A landscape with many peaks, sampled at points; each row gives a point and its height.
A climber steps from a point to whichever of its 2 nearest points has the largest rise for the distance, and stops where none of them is higher. Distance is the straight distance between rows; heights are no part of it.
j_636 height 182: [104 110  64 109 137  71 102  84 103 156  67 134  51 157  90  95  99  92
  74 100  92  82  93 105 120]
j_46 height 250: [117  86  97 100 137  93 143 169 101 129 102 111  69  90 131 112 143  63
  78  79 121 125 130  92 137]
j_589 height 61: [167  74  82 106 115 151  73 107  93  88 115  83 139 124  90  98  99  80
  95  60 134 104 101  74 113]
j_458 height 687: [ 68 128 116  95  59 105 120  86  90  49  99  86 125 119 123 116 114 111
  82 120  86  80 111 111  67]
j_241 height 367: [113  79 101 120 143  99 133 144  98  94 104  93 101 107 103 119 137  82
  59  55 113 147 102  99 105]
j_69 height 485: [106 132 118  91  42  99  44  88  87  65  86  68  69 121  84 107 104 106
  77 112  73  60  87 117 100]
j_80 height 340: [155  42 113  93 102 119 112 122 104  85 117  99 101  92 125 129 121 137
 102  59 112 131 118 120 123]
j_266 height 174: [154  74  78  73  93  82 126  93  60 100 113 112  78  93 109  97  80 116
 131 147 107 125  99 117 135]
j_126 height 543: [ 83  85 139  81  72 121  92  82  76  75  80 105 128  85 134 104 150 100
  91  84 109  84 111  77  74]
j_556 height 391: [132 116  79  89  82 102  83  83  70  78  91  61  77 123  87  92  71  86
 113  84  84 126  47 104 110]
j_784 height 474: [ 83 107  88  87  62 118  67  94 103  95  85  48  85 116 104 123  46 111
 117  99  86  71 112  74 110]
j_301 height 237: [118 114 101  61 112 100 110 104  70 107 128  71  73  67 118  74  98  87
 147 100  86 121 107 101  59]
j_44 height 100: [ 57  98 116 115  91  78 120 109 133  77  90  91 103 101 122 136 129  77
  97  89 135 102 177 103  49]
j_953 height 299: [ 72 125 101  68  62 104 116  99  87 104  96  63  97 123  61  68  55 104
 123 139  76  68  87 131 106]
j_854 height 283: [108 122 133  35 100 141  86 106 102 100 130  48  76  70 105  75  87  96
 139 104 109 104 127  83  53]
j_837 height 195: [ 88  93  75 105 110  60 142 101 107 130 133  90 123  90  73  94  28  77
 128 127  75  77  90 113 100]
j_456 height 51: [113  99 106  88 108 118  99  81  87  90  89 104 149  76 112  60  76 132
 137 120 110 116  79  62  85]
j_284 height 244: [ 62 147 105  95  70 111  46  84 102  60  69  99  92 111  93 144 121  88
  52 116 133 113 103  53 100]
j_193 height 471: [109  76 135  95  91 111  96 109  79  89  80  96 142  74 115 110 128  49
 106  61 128  77 108  47  87]
j_554 height 452: [ 96 131 121  67  82  76  70  84 110 107  88  85  61  80 101  89  77  96
  85 154  87  39 114  71  99]
j_648 height 310: [ 38 144 135 105  74 133  59  85  99 112  92 102  69  80  81  65 134  90
  94 129 122  92  95  60  67]
j_994 height 276: [ 99 116  94  94 119  60 123  87  83 116 138 103  58 113  82  81 102  79
 124 130  69 100 109 145  88]
j_932 height 8: [ 90 118 121  98  89 153  64  51  94  91 149  61 103  59  89  74  81  96
  81 106 104  99  84  75  76]
j_726 height 271: [ 43 131 101 118  68 129  48  63  93  87  74 124  93 105  77 100 130  72
  66 104 151  94 101  50  64]
j_42 height 207: [ 68 110  86 126  96 103  87  85 127  93  72 116 122 107  98 105 136  76
 107  98 108  82  96  85  80]
j_970 height 108: [141  66 125 106 112 118 145 128 111 105 115 101 121  75 159 119 107  81
  42  44 140  92 115 101 100]
j_21 height 239: [124 118  88  92 131  50 115  77  84 132 121 123  83 127  67  91  62  97
 114 139  80  97  91 124 126]
j_481 height 552: [ 90 115  78  65  94  86  79  82 120  98  57  90  89 134 111 121  57 115
  97 103  79  63 111  79  99]
j_5 height 180: [135  64 104 127 111 137 137 151 135 112 125 109 121 109 141 113  93  92
  82  71 111  89  98 115 122]
j_747 height 212: [111 140  87 108 130  49  85  70  97 131  68 121  58 140  87  90  59 101
 105 133  80  82 116 107 113]
j_306 height 322: [109  88  58 120 108 116 140  71  88 113 130 114 107  97 151 114  96 108
  80  64  88 127  85 111  87]
j_575 height 262: [149  43 100 115  86 134  92 140 124  97 130  87 136 101 132 153 100 118
 107  45 116  98 101 116 136]
j_563 height 264: [ 70 101 126  73  74  78 129 110  70 106  88 106 110 139  76  82  77 125
 106 143  74  64 122 124 123]
j_40 height 181: [ 92  79  61  94 104  64 185  91  88 142 125 123 131  92 100  93  49  84
 102 144 105 100  87 123 120]
j_296 height 201: [ 92  65  99  66  73 106 123  81  68  81  88  97 104 101 120 113  82 116
 116 125 100 116 101 113 137]
j_376 height 227: [123  80  52 116  94 102 163  87  91 150 114 133 103 103 131 103  71  78
 112 108  99 111  85 124 103]
j_216 height 218: [ 94  59  97 107 109 107 132 100 108 138 138 119  89  67  85  76  86 112
 104  91  89 102  70 138  99]
j_823 height 279: [125 136 127  80 104 106  49  99 117  88 131  51  52  89  71  77 100  78
 115 108  99  90  77 102  69]
j_653 height 84: [135  98  97  92 116 116  53 104  97  72  99  62 110 116  69  91 103  84
 115  72 117  95  99  51 100]
j_63 height 637: [133  96 104 129 136 178  85 117  84 130 126 125 104 133  87  75 128  86
  73  58 134 131  69  99 135]
j_104 height 459: [111  69 113  72  98 111 114  80  69  78  91 122 129  88 123 107 129 121
  76  78 106 110  70 101  89]
j_206 height 216: [ 40 122 118 105  69  80  80 107 122  75  48 118  88 121 104 122 124  98
  58 147 138  97 119  78 102]
j_160 height 442: [141  56 105  92 102 118 128 132  99  95  81 126 122  96 139 121  99 165
  77  68 131 153 120 151 138]
j_468 height 383: [106  78  64 114 116  95 151 104  90 101  77 115 144  99 131 119  83 119
  88  63 108 146 102 107  99]
j_716 height 240: [ 58 132  92 148 109 107  54  84 128  81  82 124 112 115  82 109 140  58
  96  94 145 109 109  62  53]
j_768 height 148: [101  58  93  87 113  94 131 104 127 115  78  99 103 130 136 122 100 109
  81  75  90  83 138 117  85]
j_722 height 433: [128  62 107 116 135 160 106 119  81 126 135 119 100  84 102  95 111 109
  61  40 118 121  81 100 114]
j_208 height 396: [115 143  87  93 100  62  74  78 109  73 100 105 104 134  98 101 109  97
 122 137  82  98  62 126 110]
j_697 height 494: [108 132 103  76  81  59  61  82 117  95  80  82  86 122 102 123  59 120
 102 141  67  22 114  97 109]
j_116 height 478: [116 110  63 154 145 111  86  96 116 129 101 128 104 115 112  96 108 126
  99  62  98 119  81  94  95]
j_67 height 213: [ 79 103 135 114  94  98  81 124  93  58 114  66 107  70  67  82 126 105
 136 111  86 100 106  74 111]
j_201 height 138: [ 68  68 124 136 121 115  73 124 108  84  92 102 154  55  41  78  87 125
 122  74 107 117  94  85 123]
j_646 height 175: [ 67  57 133 108  85  93  99 129 100  80  90  94 130  67  76 101 112 121
 129  93  70 107  89 110 127]
j_503 height 576: [131  76  91  92 116  84 115 108  97  72  71 150 126 104 119 128 115 161
  84 106 110 149  92 121 146]
j_94 height 384: [122  75  94  74 111  72 143  92  71 128  79 166 104 126 118  93 125 137
 106 124  98  93 106 138 107]
j_962 height 379: [105 100  68  89 122  81 142  95  82  96  91  99  76 112  95  82  80  88
  50 123  97 128  42  97 122]
j_657 height 79: [131 106  91  89 124 129 111 111 112 118 118  90 123  74  96  62  73  87
 145 105 117 123  64  66  73]
j_954 height 450: [ 67 134  90  99 102  50 106  85 101  64  74 119 140 132  96 122 118 126
  97 137  66 108  86 134 131]
j_540 height 160: [ 87  92  64  99 111  74 151 139 121 123 108  93 128  55  67  91  40  70
 143 138  96 117  88  90 108]
j_972 height 316: [126 121 125  78  97 124  67  80 141  89 101  83  78 114  78  52  87 108
 114 128  91  74  63 109  75]
j_978 height 198: [163  82  94  66  87 114 111 108  80  88 118  93  81  89 118  92 109  97
 139 120  98 125  83 102  95]
j_857 height 231: [ 60 105 102  78  75 100 131  84  78 101  76 101  84 120 110  96  98 118
  99 125  92 109 141 123 122]
j_865 height 123: [ 90  71  87 112  73 112 106 108  75  88  99  89 122 102 108 120 103  82
 151  52  94  92  97 105 101]
j_230 height 63: [ 83  81 113 118 105  84 115 101 122  69 110  97 117  96 121 155 157  75
  81  41 125 108 144 119  73]
j_530 height 676: [115 128  51 147 142 106 104 101  99 132  96 121 102 110 110  89 106  63
 128  82 109 131  72  76 112]
j_869 height 62: [115  48 132 100 107 133 103  93 124  98 132  82 117  84 132 111 125  86
  52  59 142 105 132 110  84]
j_293 height 352: [ 67 132 116 107  81  83  61  88 109  94  81 123  49  97  89  93 137  92
  83 131 103  74 111  75  50]
j_931 height 106: [ 95  83 112 115 119 110  52 127  91  70 103  77 159  95  50  95 100  97
 120  52  99 112 119  51 100]
j_440 height 119: [108 106  69  94 151  92 128 145 112 105 132  87 123  47  78  86  70  74
 118 128 114 151  63  76  93]
j_888 height 31: [ 88  83 103 106 109 136  76  60 117  94 130  76 116  83 102 105 104  80
  69  88 129 111 101  86  97]
j_737 height 323: [ 94 132  98 107 100  46 100  79  68 115 132  85  56 116  77 106  68  92
 112 113  42  61 138 126  78]
j_143 height 183: [ 42 144 115 131  55  83  92 135 119  76  89 101  88  97  85 105 114  97
  82 147 129  92 149  75  96]
j_484 height 120: [102  88 106  98 109  98  89  82 110 115  92 118  69 119  83  70 122 112
  87 104  87  85  43 118 110]
j_132 height 541: [ 62 147 104 105  65  74 122 115  86  54  80  98 146 110  95 118 122 125
  71 138  65  81 111  98 114]
j_387 height 80: [107  66  77 110  97  81 124 124 113  79 111  87 142 101 122 156 120  76
 109  38 101  98 107 116  93]
j_763 height 423: [107 161 114  99  49  65  74  88  70 102 110  63  53 100  79  91  93 111
  74 114  35  51  87 104  99]
j_696 height 169: [ 67  57  88 108 102  90 129 114  91 145  89 129 100  52  78  84  88 118
 120  88  93 130 100 119 103]
j_489 height 395: [ 84 138 106  80  74 129  64 104 114 102  89  46  56  83  88  75  56 126
 126 102  94  76 140  70  96]
j_569 height 341: [103 137 111  69  73  99  91  78  85 123 101  63  72 100  77  69  64  64
 118 109  87  96  58 122 109]
j_848 height 289: [105  78  86 118 132  80  96  99 137 110  98 129  88  92 128 123 111 112
  92 112  91 100  99  94 131]
j_819 height 141: [ 36 126 103 103  52  94  97 117 120  80  99  98  77 126  98 120  96  92
  98 119 131 113 164  91  42]
j_198 height 464: [152  68  71  88 103  69 140 117  64 105  81 169 110  99 120 121 125 128
  77 103  98 146  98 131 117]
j_685 height 241: [ 76  93 107 117 124  50 115 116 114 105  80 118 113  78 118  96  98 100
 110 113  82  96 130  79 101]
j_596 height 337: [ 97  73 104 105 107  52 104  95  82 104  87 150 120 108 108 114 138 127
 129 102  76 101 121 153 100]
j_777 height 555: [ 69 124 114  89  51 111  69 106  78  50 105  71 114 118  84 129 127 110
  61  93  72  75  92 106  87]
j_242 height 489: [119 116  42 124 120 105 117  86  91 111 106  81  82 122 100  96  83  80
  92  86  91 136  54 104 115]
j_863 height 26: [ 84 130 137 103  87 151  78  73  83  88 110  91 145  63  94  70  97 130
  97 117 111  89  99  59  83]
j_177 height 331: [ 62 121 114  64 102 123  72 118 117 119 120  62  65  64 100  89  84 104
 139 117 103  90 151  94  78]
j_712 height 305: [112  39 130 114 124 133 117 102 107 128 131 136 113  62  92  83  95 138
  61  58 108 120  65 120  92]
j_108 height 149: [122 116  90 114 125  93  67  81 140 124  78 134  45 140 109  89 120 113
  77 103  94  88  81 128  98]
j_582 height 401: [ 96 126  97 101  96  93  59  71 110 108  96  80  40  69 122 107 108  83
  81 109  93  77 104  64  76]
j_801 height 354: [ 96  75 102 124 145 114  80 106 152 103  84 116 113 106  99 108 108 132
  91  71  93 119 100 105 111]
j_34 height 176: [ 60 124 101 108  84  85 105  98  99 107  77  98 106 125  73  83 116  73
 137 115  87  54  95 102  85]
j_12 height 196: [ 87  66 106 123 135  76 121 110 121 148  78 132  96  72 112  95  98 121
 134  77  94 120 148 108 120]
j_20 height 152: [ 92  89  95  87  65 105 103 111  85 102 107  91 106 121  72 103 122  77
 159 100  75  69  93 125 102]
j_459 height 556: [124  81  90 130 135  93 125 118  80  95  87 103 163  89 107 105 105  82
  62  52 142 151 102  83 103]
j_351 height 440: [173 117  90 144 116 176  76 137  79 124 145 144  92 114 110  75  99  79
  91  71 120 123  62  93 101]
j_85 height 370: [106 132 117  99  76  51  91  58  67 119 125  91  50  94  83 105  58  80
  71 119  50  33  89 119 106]
j_724 height 246: [123 106 133  90 103 113  55 109 121  75 117  75  71  63  70  80 122  88
 130 128 107  95  73  73 126]
j_482 height 191: [ 95  90  90  83 101  98 127  69 126 126  82  98  59 131 134 121  98 105
  98 111 117  91 161 127 116]
j_916 height 353: [ 90 119 116  87  94 100  66  86 137  69  82  82 120 123  89  81  94 132
 112 128  79  78  84 117  95]

Where does a climber stop that starts at each point below?
j_978: j_481
j_747: j_458
j_932: j_503
j_230: j_726
j_653: j_458
j_387: j_726
j_484: j_458
